Points on a hilly landscape, in no order, each with its height.
From any point a ball rolls to the lowest of the 2 points nearest to it. It stops when none of these is lower. Distance is the straight distance between rows; heights are no part of it.
K_555: [ -4 -19   4  -1   8 -36  15  43  17 -17  24  22  19 -28  35   7  -2  27
  38 -29]  h=36.3
K_117: [ -1  -6  17  36   1  -1  20 -67   1  -5  13   1 -12  18 -54  -9  26 -48
 -44  -9]  h=26.7
K_45: [-16  24 -11  -8  -6 -45   9  21  -3  24 -28  -1  30  -6  12   1  15  10
 -19  16]  h=61.4
K_377: [ 18 -38  22 -23  23   2  73  12  17 -15 -16  31   3 -45   5 -11 -37  47
 -14  50]  h=62.5
K_352: [-21  32 -24   7  14 -35   2  40   1  55 -11  11   3 -41  18  24 -49   9
 -33  -7]  h=36.6
K_986: [ 43 -29  -6 -54  40 -20   5  18  -3  34 -13  26 -19 -42  -8  31 -24  78
  15  17]  h=11.0
K_665: [-28  19 -51   8  26  18  12  46  12  43  19   6  -7   7  14 -36 -16 -48
   0 -33]  h=26.6
K_139: [ 46 -55 -18  34  14 -15  27 -53  22 -40  17  23 -57  23 -21  24  30   7
  22 -19]  h=18.3
K_443: [-10  20  18  -1 -28   8  13  31 -15  27 -42  -8  65 -11  12 -57  -6 -42
 -25  25]  h=28.2
K_218: [ 74  17  33 -45  -1  -8  -1 -25 -21   7 -49  11   3  50 -16 -23 -11  -3
 -15  53]  h=23.8
K_6: [ 17 -20   6   7 -38  -1  33  38  10   8 -30  17  59 -18  25 -37  10 -26
  25  10]  h=31.9
K_676: [ -9 -19 -45   0  -7  29  -6  55   7  18 -13  20  17 -37  47 -25 -33 -25
   9  11]  h=52.0
K_535: [ 70   3 -43 -12  21 -14  57 -10  15  49 -54  16 -41  21   3   1   0  29
  10   2]  h=14.1
K_113: [ 30 -32  30  37  16 -63  13 -59   2 -49   5  -1 -12   4 -31  28  -2 -33
 -24 -28]  h=27.8
K_75: [-26  50  15  -6 -23  69 -64 -19  -4  19  25 -26 -28   6  -8  49 -12   8
   1 -24]  h=39.5
K_784: [-17  38  28   9   5 -30  37  24  -2  66 -43  -6  41  -3  -8 -36  -1 -27
 -40  11]  h=49.5
K_668: [ 36 -59  16   2   9 -39 -22  -9  -5 -47  10  12  -2  20 -28  -5  42  22
  32  20]  h=31.7
K_152: [  2  10 -13 -26 -51 -18 -26 -13  -6  -9 -20 -59   3  24 -10 -34  45  17
  -1  50]  h=5.5
K_786: [-24 -12  16 -18 -13 -13 -22  47  -5 -11   0  13  43 -45  51 -11   1  20
  10  36]  h=63.7
K_384: [-46  50  13 -36 -20   3 -29  11   8 -39  37 -63 -13  -9  28  -1  -1  16
  -9  19]  h=46.6
K_959: [  8 -17 -18 -43   7 -21  -1  21  -1  32  -9  33   5 -47  11  30 -16  53
  16  25]  h=13.1
K_689: [ 13  -1  34   8 -19 -70  27   5 -19  -9 -34   1  57  -2  -8   0  -8  -6
  15 -16]  h=37.5
K_699: [ 37  -3 -66 -21   8 -32  -9  -9  -3   9  45  22 -51  25 -22  36  14  31
  37 -20]  h=8.2
K_164: [  8 -24   6  35  12 -26  40  -4  20 -40  42   9 -21   7  27  18  -3  43
  44 -66]  h=15.3
K_464: [-15 -15  41 -14  -1 -55 -16  15 -16 -49  13  -4  49  -5  11   7  28  19
  10  23]  h=34.1
K_661: [ 24   0 -24  12  20  38  32  21  11   0  41   0 -22  17  38  13 -51 -20
  34 -87]  h=24.4
K_336: [ 28 -42  -8  34 -40 -42  25 -54  -3 -34   1   8  12   3 -48 -34 -13 -41
  14 -34]  h=25.1
K_18: [-53  45  24  13 -18  55 -58 -44  10  34  10 -39 -52  -4 -28  35   8   6
 -14 -24]  h=37.9
K_775: [ -7  10  -7 -40   0 -28 -59 -16 -10 -45  39 -38 -35  22   8  22  24  48
   8  31]  h=22.6
K_897: [  7 -27 -14  -2  -2 -35   5  -1   5 -30   9  13   8  14  -7   3  36  17
  26   9]  h=30.3
K_243: [ 66 -12  26 -33  54 -49  11  14  -1  12 -49  15 -19  16   8  25   3  54
  16  18]  h=7.4
K_734: [-30  35   4   9  14   1  36  35   5  64 -49   3  17 -19   9 -29 -24 -14
 -50  21]  h=50.4
K_763: [ 85 -17  47 -47  21 -13   9  -1 -15  -8 -42  22   9  25 -10 -18  -2  14
  16  46]  h=25.6
K_276: [ 15  17  22 -12 -31   9  52   9 -11  20 -53  10  64 -21  11 -41 -29 -29
 -24  24]  h=25.3
K_698: [ 68 -38   2   4 -27 -31  44 -27  -6   8 -52   9  19  28 -29 -18   5   8
  40 -12]  h=18.9
K_807: [-21  -8   5  58  19  27 -36 -13  16  -3 -23  25 -27 -13   8  73 -15 -13
  24 -79]  h=27.1
K_963: [ 11  18 -16 -20 -45  15  21  -6   1  45 -41 -13  38   8 -16 -46  27  -3
 -25  43]  h=20.1
K_683: [-13 -22 -10   6  50 -21  20  62 -13 -35   5 -15  13 -19  75  -5 -53 -24
  13 -38]  h=14.2
K_450: [-41   5  51  23  12  59 -38  -7 -13 -49 -32 -14  18  11  27  18   0 -36
 -13  -9]  h=36.7
K_35: [  3  28  15   5 -11 -47  36  -5 -20  50 -50  -8  42  13 -40 -23   1 -22
 -20  -4]  h=48.4
K_738: [  8   2   5  25  33 -13 -19 -78  -7  -5   4 -15 -65  28 -41  25  40 -18
 -60  12]  h=22.4
K_647: [ 35  15 -14 -60  23 -14 -44   6 -13  32 -30  -1 -31   7  17  17  -1  62
  -4  54]  h=27.9
K_481: [-31   3  48  30 -30  61  -5 -51   8   4  13 -23  -9  23 -39 -55  17 -64
 -34   9]  h=19.5
K_31: [ 27   0 -10 -30 -22 -23 -19  -4 -11  12 -41 -21  15  26  -8 -18  36  17
  -1  46]  h=9.6
K_578: [ 21 -41  21   4 -36 -24  29  15   2 -18 -14  17  63 -13  -6 -30  21  -3
  44   0]  h=33.9
K_888: [-17  24   5  48  30  15  33 -12  28 -16  14  14 -28  20  -1  15  -5 -29
   2 -60]  h=31.1
K_557: [ 30 -33 -31   9  28 -20   3 -34   6 -40  34  27 -60  27 -24  43  20  26
  33 -19]  h=16.3
K_442: [-34   6 -14  23 -34 105 -63 -30  19  20 -10  -5 -27   4 -10  13  19 -20
  10 -27]  h=17.1
K_491: [ 27 -24   8 -26 -42  14  33  12   3  10 -41  24  57 -16  16 -29  16   0
  13  39]  h=29.8
K_446: [-17   8  -8  24 -15   3  12 -38   4 -15  23  -3  -1  34 -38 -22  38 -38
 -31   6]  h=29.6
K_28: [-20  -9 -35   7  24  34  13  46  -9  -9  -4 -14  28   6  36 -52 -10 -63
  -2  -5]  h=53.8
K_962: [ 42 -27   4   6 -14  -5 -45 -67  -5 -44  11 -25 -41  33 -31 -10  30 -20
 -33  37]  h=14.7
K_466: [-27  46 -30 -32 -26  -7 -19  11   2  49 -10 -47  -2 -10   3 -31  19  25
 -31  39]  h=52.7
K_567: [-20  23  16  44  29 -37  32  43  -6   3  -2 -11  27  20  13 -32 -13 -53
 -10 -46]  h=28.7
K_56: [ 18  -5 -26   8  31 -14 -18 -53   0 -31  24  23 -67  30 -27  62  22  16
   1  -6]  h=14.0
K_637: [ 69 -70  -3  39   9 -46   2 -37   6 -41   1  15 -49  23 -31  -7  26 -12
  20 -11]  h=20.5
K_273: [-22  18 -20 -11   6 105 -14  -1  -1 -12  12 -15  -2  29  22 -30   7 -42
   8 -10]  h=40.1
K_294: [  6   5 -18  30  25 -38  -3 -43  -5 -15  12  -4 -47  41 -46  10  38 -14
 -31   4]  h=19.2
K_203: [-18 -10  46 -12 -45  21 -19  10  -9 -71  27 -23  45  -6  29 -36  22 -14
  12  38]  h=64.6
K_650: [ 53 -39  24 -56  -9  16  40  -9  -7   0 -36  20  46 -10  -3 -30  12  23
  12  59]  h=28.0
K_129: [ 11  -6   6 -16  34 -89   4  23  -7   3 -27   3   7  -6  14  38   8  50
  20  -8]  h=10.0
K_221: [-42  59  17 -31   3  21 -38  32  -9 -36  39 -57  -4 -15  50  -6 -23 -11
 -20  12]  h=45.4
K_988: [-53  10  23  17  37  61 -43   6 -27 -27 -38 -14  16  14  23  33  -9 -30
   3 -35]  h=34.8
K_851: [-41  36  38   2 -23  43 -54 -35  10 -35  -1 -28 -20  -8  13  50   4  18
   0  -2]  h=14.8
K_371: [  5   2 -58 -13 -50  20   7  -6  11  18  -8  -4  14  23 -13 -43  54   1
   8  36]  h=25.7
K_262: [-21  10 -19   0 -16  68  -6  20   8 -25  22 -16  11  24  25 -56  19 -44
  -3   8]  h=42.1
K_955: [-36  41  16  12   4 -60  -4  22  -8   4   1 -17  34   6   3  -7  16 -14
 -33   3]  h=60.6
K_657: [-29  31  -2  49  32  16  28 -42  18  15  20  15 -47  25 -38  26  18 -21
 -16 -45]  h=34.2
K_81: [-10 -17 -14 -15 -27  42 -17  40  -6  22 -12  34   8 -65  25  -1 -59  24
   0  54]  h=47.3
K_325: [ 21  -7 -14  40   1 -63  17 -27 -15  13 -15 -11 -15  32 -65 -22  30 -29
  -9 -14]  h=20.0
K_940: [ -5   9 -36 -24 -67  42 -35  29  -3  47   8 -23 -11 -53   9  -1 -53  29
 -17  53]  h=46.3
K_832: [ 20  -2   4  10   9 -86  19  10  -9   0 -32  -4   4  19  -1  25  15  23
  18 -13]  h=6.5
K_252: [-34  30  17  20  -4 -24  -5  31   1 -23  11  -7  35  13  15 -23  11 -34
 -16  -2]  h=59.6
K_403: [ 26  25  -6 -24 -12 -10  20 -22 -16  49 -53 -15  17  35 -37 -34  22  -5
 -27  36]  h=16.8
K_12: [ 63  -1 -21  -6  19 -33  25   2   2  33 -59  13 -28  35  -7   6  23  26
  19   5]  h=11.9
K_349: [-12  17   7 -18   0  -7 -39 -45   0 -50  24 -39 -36  34 -10  23  28  22
 -20  29]  h=20.2
K_230: [ -1   2 -16  -6  13 -33   5  47  14   3  46  20   2 -31  36  24 -36  14
  22 -33]  h=37.7
K_583: [ 19 -25  -3  56  -6 -54  46 -14   8 -28  14  -8 -13  20  14   5  16  39
  29 -58]  h=11.5
K_677: [ -1 -29  20  -6  45 -50   3   2   2 -53  45  18 -14  -7  -8  36  20  54
  38 -31]  h=15.5
K_169: [-31  35  -9 -17  -8  22   8  10   3  34 -33  -2  -2 -37   6  -7 -44  27
 -60  61]  h=51.6
K_739: [-56   6 -19 -34  67  66   9  14 -38  36  24 -37  -8  25  15 -25 -22 -48
 -17 -14]  h=33.3
K_135: [  6 -31  11 -16   6 -29  22  35  11   3 -13  24  33 -46  27   1   2  42
  29  -1]  h=35.1
K_232: [-23 -12 -21  28 -43  70 -72 -43  25  12  -4   5 -25 -17  -6  42  26   0
   8 -26]  h=20.7
K_29: [-18  12 -17  15 -30  55 -62 -63  16  19   3  -7 -45 -10 -30  58  29  22
 -10 -15]  h=23.6
K_827: [ 24 -27  29   6  15 -54 -50 -33 -21 -68  12 -11 -12  28 -17  18  18   1
 -15  32]  h=31.2
K_548: [ -4  11 -53  18  -5   4  25  41  24  50  -7  15  -2 -20  23 -20 -18 -13
   3 -27]  h=22.5
K_544: [-15  -3 -27 -17 -33  62 -13  21  17 -36  43  12  15   5  38 -33  13 -13
  29  16]  h=40.2
K_470: [-36   6 -39  -7  62  35  16  38 -21  37  23 -14 -13  21   8 -36 -25 -58
  -8 -34]  h=30.2
K_839: [ 22 -41   0 -41  44  15  50  14   7  -9  -3  34 -16 -58 -12  -2 -38  74
  -6  48]  h=62.7
K_501: [  1 -25 -17   9   1  50  24  34  -4 -44   3   0  36  20  34 -46   3 -70
  23  -6]  h=55.2
K_321: [-13  -5  22   7  20  11   0 -22  23 -45  28  41 -12  -3   2  53   3  18
  26 -32]  h=21.4
K_350: [-25  29  17   5 -35  -6  -1  20 -16  23  -8 -32  46   7  -4 -59  15 -35
 -25  17]  h=30.7
K_77: [-47  37  -2  -1 -11  18 -12  41   1  68 -20 -35   5 -15  17 -63  -1 -15
 -42  32]  h=34.5
K_327: [ -3 -11 -25 -38 -12  69 -27  32   3 -28  62  17  12 -20  47 -17 -12 -11
  32   9]  h=38.4
K_956: [-15  10 -29 -20 -28  37 -14 -30  16 -31  46  -1 -17  24  -1  -2  32  13
  12  20]  h=30.4
K_773: [  2  28 -16  -6  21 -33  -5  36   0  14  64  12  -5 -16  25  51 -51  -7
   1 -46]  h=39.3
K_486: [-14 -12   3   8  -6  53   6  54 -29  14 -19  34   1 -46  11  18 -99  20
   4  51]  h=47.8
K_822: [ 70 -48  37 -48  19  -1  38  -1  -1  -3 -41  18  24   0 -15 -24  13  36
  27  32]  h=26.9
K_620: [ 37 -48   0  33   3   6  25 -80  30 -26  -1  17 -35   8 -24  31  29 -23
 -12 -23]  h=20.8
K_420: [-20   8  11  15  49  -9  18  45  -4 -43   8   0  16   4  55  11 -32 -38
   9 -44]  h=8.1
K_335: [-14  18  18   9   7 -10 -24 -66  -4 -29  12 -40 -40  30 -26  14  34  -6
 -52  22]  h=22.7
K_518: [ -5 -21  17   9   7  40  33  43  -1   3 -13  46 -13 -61   8  15 -96  44
  14  24]  h=48.3
K_407: [-35  30   2  34  37 -45  23  52   6  44 -11 -12  13   3  10 -32  -3 -32
 -25 -29]  h=32.5
K_797: [ 24  16 -62 -18   8 -52  13   9   5  48  -3  12 -23  -4  -4  29   3  27
  16 -18]  h=15.2
K_801: [ 10 -33   7 -54  24  27   3  18   1   4 -12  34   5 -71 -11   4 -22  78
   0  53]  h=62.9
K_695: [ 14  20 -30 -29 -46  29 -45  34  -2  28  76 -34  -8 -29  18  13 -37  -6
 -22  26]  h=44.7
K_618: [  0   8  -6 -18 -10  -9  31  14   9  31 -41  13  25 -19  19  -2  -2  19
 -22  41]  h=61.9
K_874: [ 52 -49 -11  35 -45 -43  36 -36  -7 -10 -23  -4   9  14 -39 -31  -1 -10
  40 -40]  h=21.9
K_728: [ 23   4  18 -16 -47 -11  43 -15 -22  14 -48  12  69  -8 -21 -40 -23 -28
  13  -3]  h=21.6
K_630: [-43  33   9   1 -15  11 -15  43  -5  15   1 -49  27   0  25 -66  12 -29
 -30  24]  h=32.8
K_587: [-16  25 -34  36  28 -14  36 -32  15  26  30  12 -51  35 -52  -1  38 -13
  -8 -32]  h=34.7
K_13: [  4 -30  50  12   6  -2 -34 -73   3 -46 -13   2  -5  -8  -1  54  31  -1
 -37  12]  h=18.2
K_999: [-21  18  32  43   3 -57  14 -20 -12 -10  10 -10  22  22 -48 -17   5 -47
 -33 -20]  h=45.3
K_809: [ 51 -26  20 -49  67 -25  19  11   8   6 -32  21 -24 -22   7  15 -15  72
   6  30]  h=9.3
K_753: [  2 -22 -66  -7  -5  34   4  52  14  12  25  23   2 -24  37 -22 -31 -30
  32 -17]  h=51.2
K_435: [  1 -13  17  13  -5  19 -45 -87  14 -21 -22 -19 -31 -10  -5  49  41   4
 -44   6]  h=20.4
K_885: [-33  31  -8   4 -20   8  -8 -30  10 -13  27 -30 -14  32 -18 -27  37  -6
 -22  20]  h=32.3
K_853: [ 68 -11  11   0  35 -52   1  13  -7  20 -54  23 -35  34   1  16  15  35
  37   2]  h=9.7
K_410: [ 21 -28   9  56  -7  31  32 -69  41  -1 -22  25 -22  -7 -18  33  27 -39
 -13 -43]  h=23.4
K_510: [  7 -21  11 -51 -11  73 -31  26  -7 -22  89  16  11 -29  30  17 -18   7
  30   2]  h=36.2
K_274: [-17 -22  11 -33   4  -9 -21  39   1 -21  34  21  36 -43  29  -6  18  42
  25  21]  h=63.4
K_477: [ 39 -33  -2  61 -15 -71  37 -32  -5 -16  -9 -13 -17  30 -14  -7   8  20
  18 -56]  h=7.5
K_440: [ 20 -26  10  -6   5 -10  60  22  26  18 -36  19  14 -43  36  -1 -22  51
  13   0]  h=36.1
K_746: [ -5 -21   5  66  -2  54   1 -49  38  26 -30  22 -15  -8 -20  11  34 -51
 -19 -40]  h=26.2
K_414: [-12  19 -40 -21 -56  35   0   5  13  32 -14 -28  20   2   6 -53  36   2
  -8  41]  h=23.1
K_279: [-42  26  10  25 -13  86 -23 -31  20   6   4  -7 -19  17 -14   3  24 -22
 -14 -10]  h=12.4
K_779: [-28  23 -17   6   4  21  18  37   4  47 -41  19  -1 -36  10  -8 -56   0
 -44  28]  h=51.1
K_277: [-29  39 -15 -29 -32   8 -12  12   5  39 -30 -36  -3 -33  17 -15 -14  36
 -42  54]  h=52.1
K_494: [ 42   8 -16 -33   2  -2  57 -13   7  36 -54  10  15  21 -14 -16   6   1
 -25  41]  h=13.2
K_780: [-30  39 -27 -25 -10  -7 -31  18   3  -4  46 -11   0 -12  20   4  -1  11
 -12  10]  h=26.5
K_978: [-20   4   6 -23   6  17 -13  12   7 -44  53  26  11  -4  32  21   2  12
  25  -3]  h=19.6
K_357: [  3 -16  -9 -52 -18  62 -29   2   7 -28  83  25   6 -21   2  10  13  34
  42   3]  h=34.4
K_923: [-22  -6 -23 -32 -48  41 -34  31   3  19   5  -4   5 -63  35 -17 -29  33
  -1  58]  h=46.8
K_794: [  2   4  -9  35  21  44  31   1  25 -21  11  16 -26  22  27  20 -25 -19
  36 -79]  h=27.7
K_876: [ 48   8  35 -40 -13 -30 -21 -23 -39   0 -59  -9  30  32 -27 -16  -7   0
  -3  39]  h=21.7
K_202: [  9 -14 -10 -19   0 -28   2  35   1  42   6  32  -2 -63   7  49 -60  46
   3   4]  h=15.4
K_103: [-44   2   9  39  25  59 -37  -4   2  -4 -33   6 -11   5   3  40  -3 -33
  -2 -43]  h=32.0
K_991: [ -5 -35   2 -51   1  12 -15  31  -1   6  -5  22  32 -65  10  -7  15  63
  19  43]  h=63.1
K_150: [ 24 -13  45  25 -10 -68  51  13  -3   2 -37  -8  45  -8  23  -3 -18  23
  15 -41]  h=38.3
K_800: [ -5   5  -9   5  -2  37 -34 -73  11 -17   4  -1 -49   8 -18  55  31  20
 -20   2]  h=22.8
K_579: [-14   0  56  47  25 -30  26  -6  13 -67  11   9   7   6  16  36 -12 -20
   3 -41]  h=21.3
K_172: [-66   2  -9 -25  51  88  -4 -10 -48  42  -7 -44  -2  32   0 -12  -9 -38
   1 -27]  h=35.7
K_315: [ 20  20 -54 -24  -5  -6 -15 -17   1   9  67  15 -27  16 -25  47   5  14
  12 -14]  h=2.9
K_602: [-38   8  37  31  -5  35  11 -25  -6  13  27  -9   6  40 -38 -63  12 -69
 -27  -2]  h=22.3
K_57: [-24  18  26  37   2   9  11  14  -3 -33  10  -7  32  32  -2 -39   0 -67
 -22 -11]  h=58.2
K_604: [-43  51   2 -26  30  47 -36  27 -22  -4  35 -47 -10   1  38 -11 -34 -28
 -25  -2]  h=43.6
K_785: [-25  10  36 -14   5  55 -40  -3  -1 -44  36  24   9  -3  30  41  -5  12
  27 -10]  h=15.8
K_735: [  0  12  19  37  -1 -48  32  44  -1   9 -32  -9  45  -7  28 -21 -13 -28
  -1 -32]  h=23.9
K_531: [ 12 -23 -12  21   0   4  36  11  29 -21  52  24 -21  -1  35  -3 -11  31
  57 -68]  h=18.0
K_475: [-31  35 -36  17   7 -11  18 -15  10  28  35   4 -26  37 -37 -22  43 -15
 -12  -9]  h=32.1
K_492: [ -1  10 -16 -12 -48   1 -26 -29   7 -28   6 -72 -25  34 -27 -38  47   5
   0  47]  h=9.0
K_433: [ -4 -28   1  17  22 -18  22  68   2 -17 -13  -2  29 -37  69 -18 -33 -19
  21 -23]  h=17.7
K_659: [ 22 -18 -10  42  -1 -43  26 -61  -5  -7   9  -2 -15  22 -64 -15  16 -50
 -27 -21]  h=23.5
K_151: [ 22   3 -38  26  -4 -47  41   1  10  19 -17   1  -9  25 -16  -4  31   7
  22 -22]  h=25.9
K_614: [ -7  23 -23 -52 -13 -39 -55   8 -13  -3  15 -38 -18   1  19  13  13  54
  -1  30]  h=24.7
K_574: [-20  37  19  10  11  61 -59   3 -29  61  23 -18 -20  24 -24  59 -13 -23
 -11 -47]  h=35.9
K_525: [-15 -17  33  39  17  25 -10 -16  25 -34 -12  37 -17 -12  14  67  -9   7
  27 -63]  h=24.2
K_130: [-27 -10  46  11  -5   9 -18 -45  12 -65   9   8  10   4   4  39  21   1
 -24   8]  h=15.7
K_361: [ 19   5 -46  14  17 -47 -16  -9  -5  -2  -5   2 -41  46 -32  11  40   6
   5   9]  h=15.6
K_462: [-22 -25  13  -3  16   3 -20  67 -19   4 -15  26  17 -78  39  19 -71  24
   6  24]  h=32.6
K_712: [ 36 -27  45   8   2 -38  73  13   7  11 -40   2  30 -23  38  -5 -18  58
  16 -27]  h=37.1
K_253: [ 54 -32  -8  19  -5 -33 -37 -66 -14 -26   6   3 -35  31 -47 -17  17 -44
 -30  16]  h=17.9
K_397: [ 42 -53  38   3  16 -65 -16   4 -20 -38 -18   5  17   4 -28  -1  22  23
  36   3]  h=32.9
K_826: [ -8 -35  29  -8  21   6   4  60   1   3 -12  30  23 -90  24  12 -47  49
  17   6]  h=33.2
K_95: [  0  -3 -64 -27 -41  25 -11 -12  13  -9  31  -2  -9  25  -3 -23  43  18
  20  29]  h=28.4
K_938: [-42   2 -10  -1  30 104 -18  -8 -21   3 -19 -22   1  30   7  -4   5 -42
   6 -25]  h=38.0
K_541: [-20  24  24  24 -13 -63  19  -9 -27  25 -21  -6  41  10 -56 -37  -1 -38
 -16 -20]  h=47.1
K_694: [-22  15   0  41  10  28 -27 -37  13   8  -4  32 -29  -6 -15  76   1  -3
   1 -54]  h=29.9
K_33: [  5  -5  42  56  12 -33  37 -34  14 -46   9   3   1  11 -12  26  -9 -30
 -19 -49]  h=24.6
K_841: [-31  53  11 -25  36  58 -31  10 -24  28  41 -28 -13  16  14  19 -35 -31
 -26 -23]  h=41.3
K_302: [ 13  49   5 -21 -21  63 -40  -6  -5  18  60 -16 -12   9   6  57 -19  -1
  -3 -17]  h=41.4
K_162: [  8  11 -23  -2 -59  28 -48  49  -6  47  47 -45 -14 -40   7   9 -60   3
 -35  40]  h=45.6
K_883: [-26  -2  11  57  19  55  -2 -22  27   2 -24  21 -19   9 -12  31  12 -41
  -5 -49]  h=29.1
K_718: [-32  30 -28 -17  -8   5 -34  48  -7  17  23 -14   8 -34  38 -16 -30  -7
 -26  20]  h=29.3
K_367: [-43  35  -9  20  24  -1  12  13  11  27  35   3 -12  29 -14 -30  18 -36
 -16 -17]  h=28.8
K_904: [  0 -22  34  -1  15 -75 -31  -7 -20 -62  11  -5  12  25  -8  20  26  21
   3  25]  h=32.7
K_759: [-43  59 -10 -11  -4  11 -21 -33   3  -1  43 -37 -36  26 -23  -1  25  10
 -22   7]  h=34.6
K_34: [-17  10 -33 -18  -8 -14 -16  10   9 -15  42  17   6   4  18  17   8  16
  16  -3]  h=23.3
K_37: [ 19 -47 -28 -33 -15  38   6  34  12  34  13  41   6 -71 -12   4 -25  53
  32  20]  h=49.1
K_783: [ 41 -52  42 -15 -21 -14  54  15  -2  -8 -32  18  59 -36   0 -35   9  27
  50 -10]  h=35.4
K_284: [-62  25   2  -8  29  39  -7  29  -9  37  33 -36 -16  31  16 -63  -2 -48
 -18   5]  h=37.8
K_298: [-12   3 -11 -46 -38  42 -27  -9  13 -39  62  -8  -8   0  17   1  19  30
  26  20]  h=32.4
K_830: [-50  25 -28  -4  -1  30 -28  51 -10  83  12 -28 -18 -20   8 -56 -35 -19
 -34  23]  h=35.5
K_893: [-15   7  39  27  -5 -51  -9 -59 -25 -29  13  -9  24   0 -55 -14 -13 -52
 -43 -16]  h=43.4
K_345: [  7 -13  27  24  -1 -30  38  58  12   5 -41   2  44 -31  56 -16 -26  -2
  13 -22]  h=20.6
K_806: [ 14 -22 -26  12 -21 -29  38  13  18  -4  -9  12  14   6   4  -8  26  14
  34 -15]  h=28.3
K_227: [  0 -13  41 -10 -23 -64 -11   5 -32 -27 -25   2  67  -5  -7   0   8   3
   9  18]  h=35.8
K_42: [-42  45 -17  11  26 -41   6  43   7  56  -7  -2   9 -13  13  -7  -9  -7
 -29 -10]  h=35.0
K_737: [ 46 -10 -38 -15   5   5  79 -12  30  44 -38  20 -20   0   6  -6 -20  31
   0  13]  h=16.2
K_245: [  5 -15   8  -5  40 -81  -1  15  -7 -26  14   6  -6  -5   7  36  18  57
  36 -24]  h=12.8
K_749: [ 23   4 -28 -17  12 -39  21  14   2  56 -10  18 -22 -37  -1  55 -55  51
  -4  -2]  h=17.0
K_388: [-30   4 -18  -1   2   4 -35  60 -21  12 -12   9  15 -52  42   3 -62   3
 -23  31]  h=31.3
K_340: [-33  14  67  36  10  24 -15 -20  -1 -44  -9  -5  23  15   3   8  -8 -53
 -38 -16]  h=38.8
K_194: [ 35   7  -4  14  -5 -60  -3 -22 -34  21 -48  -7   3  37 -59 -15  15 -22
 -10   2]  h=16.6
K_679: [  5 -20   1 -24  -8  18  50   6  19  11 -36  29  20 -35  17  -6 -24  25
 -18  56]  h=62.2
K_792: [ 28 -43  37  17  14 -50 -17 -62 -10 -63  12   8  -3   7 -23  27   8 -16
 -23   9]  h=29.7
K_88: [-18 -11  34 -18 -29  -4 -18  42 -11 -44  14  -8  57 -25  46 -32  21   1
  12  42]  h=64.1
K_182: [  6 -14 -21  -2  17  -4  11 -19  21 -37  51  32 -27   4  -9  42  14  31
  43 -28]  h=18.7
K_387: [ 50 -37  46 -20  29 -52   5  14 -14 -12 -43   7  26   1 -11   7  19  42
  34   8]  h=33.7
K_39: [-11  -4  10  29   8  44  25  11   3 -40   5   6  22  31   5 -32   3 -72
   4 -26]  h=56.7
K_328: [ 14  27 -28 -45  -4 -29 -57   5 -13  22 -23 -35 -34  18  11   1  22  47
   3  44]  h=26.4
K_441: [-32  27  43  21  39  -7   0  19  -5 -62   9   7  21  11  37  31 -16 -31
  -7 -28]  h=15.9
K_313: [-45  65  22 -27 -16  44 -30  -9  10 -32  37 -57 -33   0   9   5  -7   2
  -2   2]  h=47.5
K_576: [ 29 -29 -23   9  11  22  28  41  16  -6  49  10 -18 -10  52  -9 -43   2
  47 -71]  h=21.5
K_926: [-44  16  20  31  21  29  20   4   8  36  29   6 -15  48 -23 -55  21 -58
 -12  -8]  h=25.5
K_456: [ 14 -40  -1 -14   1  36  30  26  15  20  -5  46  -5 -73  -6  13 -57  61
  19  21]  h=48.7
K_65: [ 33 -31  47 -44  43 -28  14  25  -8  -7 -35  12  34 -36  -2   4  14  57
  15  22]  h=34.9
K_429: [ 51  19  20 -11  -6 -43 -26 -27 -45  16 -64   0  -1  40 -49 -17  -7 -19
  -6  20]  h=19.4
K_751: [ 30 -17  -8 -10 -36 -31  -1 -11 -16  -4 -39   1  35  25 -33 -18  29  -5
  12  22]  h=13.5
K_211: [  5 -32  42 -25  30  -9  30  35   8  -2 -29  22  44 -76  19   5  -6  61
  11  16]  h=34.3
K_658: [-20  38   5  28  16  43 -44 -10  -8  35   8  12 -20  12 -23  78 -18 -14
   9 -60]  h=33.0
K_324: [ 23 -14 -12   0 -35   7 -40 -56   2 -41   8 -58 -43  37 -36 -33  36  -9
 -16  44]  h=12.0
K_54: [-38  40  32  -8  -4  13 -37 -49   4 -49  20 -43 -29  11   1  39  18  26
 -25  16]  h=17.8
K_852: [-59   8 -25  -7  31  30 -11  49 -21  65  20 -39 -20   4  23 -71 -20 -39
 -28  16]  h=36.5
K_168: [-18   4  60  38   2  -4   2 -51  -3 -27   5   8  24  -2 -33   0 -16 -68
 -46 -25]  h=41.2
K_766: [  9 -28  13  28 -32 -21  21 -35   4 -49  15  12  26  10 -29 -14   6 -45
  -2  -9]  h=28.5
K_553: [-13  -7 -22  15   0  11  12  61  -1   7 -32   2  38 -17  46 -43 -12 -40
   0  11]  h=52.8
K_299: [ 38  17 -51 -23  26 -45  17   2  -4  70 -27   9 -38  -9  -8  43 -29  43
  -1  -6]  h=17.5
K_332: [ 43 -15   5  29  -7 -80  33 -16 -18   2 -45 -11   5  29 -18   3   5   7
  21 -27]  h=1.9
K_342: [ 67 -39  -4  29  -5 -52 -30 -30 -15 -19 -21  13 -33  32 -45 -12  13 -31
  12   6]  h=21.1
K_300: [ 20   1 -36  48   8 -54  38 -15   3  18  -8 -15 -35  36 -45  -9  33 -10
   3 -33]  h=23.2
K_870: [ 18 -36 -56 -34 -39  43  -5  31  20  40  26  40   8 -48   7 -12  -1  28
  32  29]  h=49.6
K_101: [ 63 -13  -1 -16 -10 -15  64 -20   7  28 -59   7  15  28 -14 -18   5  11
  15   6]  h=16.5
K_967: [ -1  -8   3  22 -35 -28  15  -1  -2 -24   1   6  48  15 -16 -26  15 -38
   5   0]  h=31.8
K_61: [ 23 -15   1  -9 -52 -30  13 -28 -27  -6 -43  11  51  11 -45 -37  -5 -20
  25   0]  h=17.3
K_128: [ 24  18 -64  -9  15 -48 -14   1  -6  22  10  14 -39  30 -18  25  21  23
  19  -4]  h=11.8
K_628: [-35  11  32  -3  -9  40 -40 -35  11 -48  18  13  -9  -4  14  56  10  25
   6   0]  h=11.6
K_123: [ 17  32 -18 -34 -37  34 -34  10   2  18  94 -23 -12  -3   8  33 -17   2
 -13  11]  h=43.5
K_381: [  2  37 -32 -12  13   3 -30 -47  -8  -5  44   2 -55  34 -29  52  12  18
  -9  -7]  h=9.8
K_320: [ 10 -37 -56 -19 -32  46 -10  46  17  16  35  32  12 -37  28 -17 -16  -7
  43   9]  h=50.3
K_217: [-31  16  25  25 -22  68  -5 -33  13 -19   8 -14  -5  27 -15 -26  22 -40
 -29   6]  h=16.4
K_709: [-35  52   3  -5 -12  44 -33 -61  11  11  25 -36 -63  18 -37  32  21  20
 -16  -3]  h=36.4
K_468: [ 19  -1 -51  -6 -17   0  45  18  32  49 -30  22  -2 -21  15  -8 -10  23
  17  -7]  h=19.0
K_365: [-35  34  14 -19  45  67 -39  11 -49  60  20 -39 -18  30  -7  32 -30 -30
 -13 -41]  h=38.7

Where does a ball stop that starts at each point below?
K_384 => K_315
K_544 => K_494
K_262 => K_243
K_657 => K_332
K_284 => K_243
K_77 => K_152
K_783 => K_194
K_277 => K_315
K_689 => K_420
K_313 => K_315
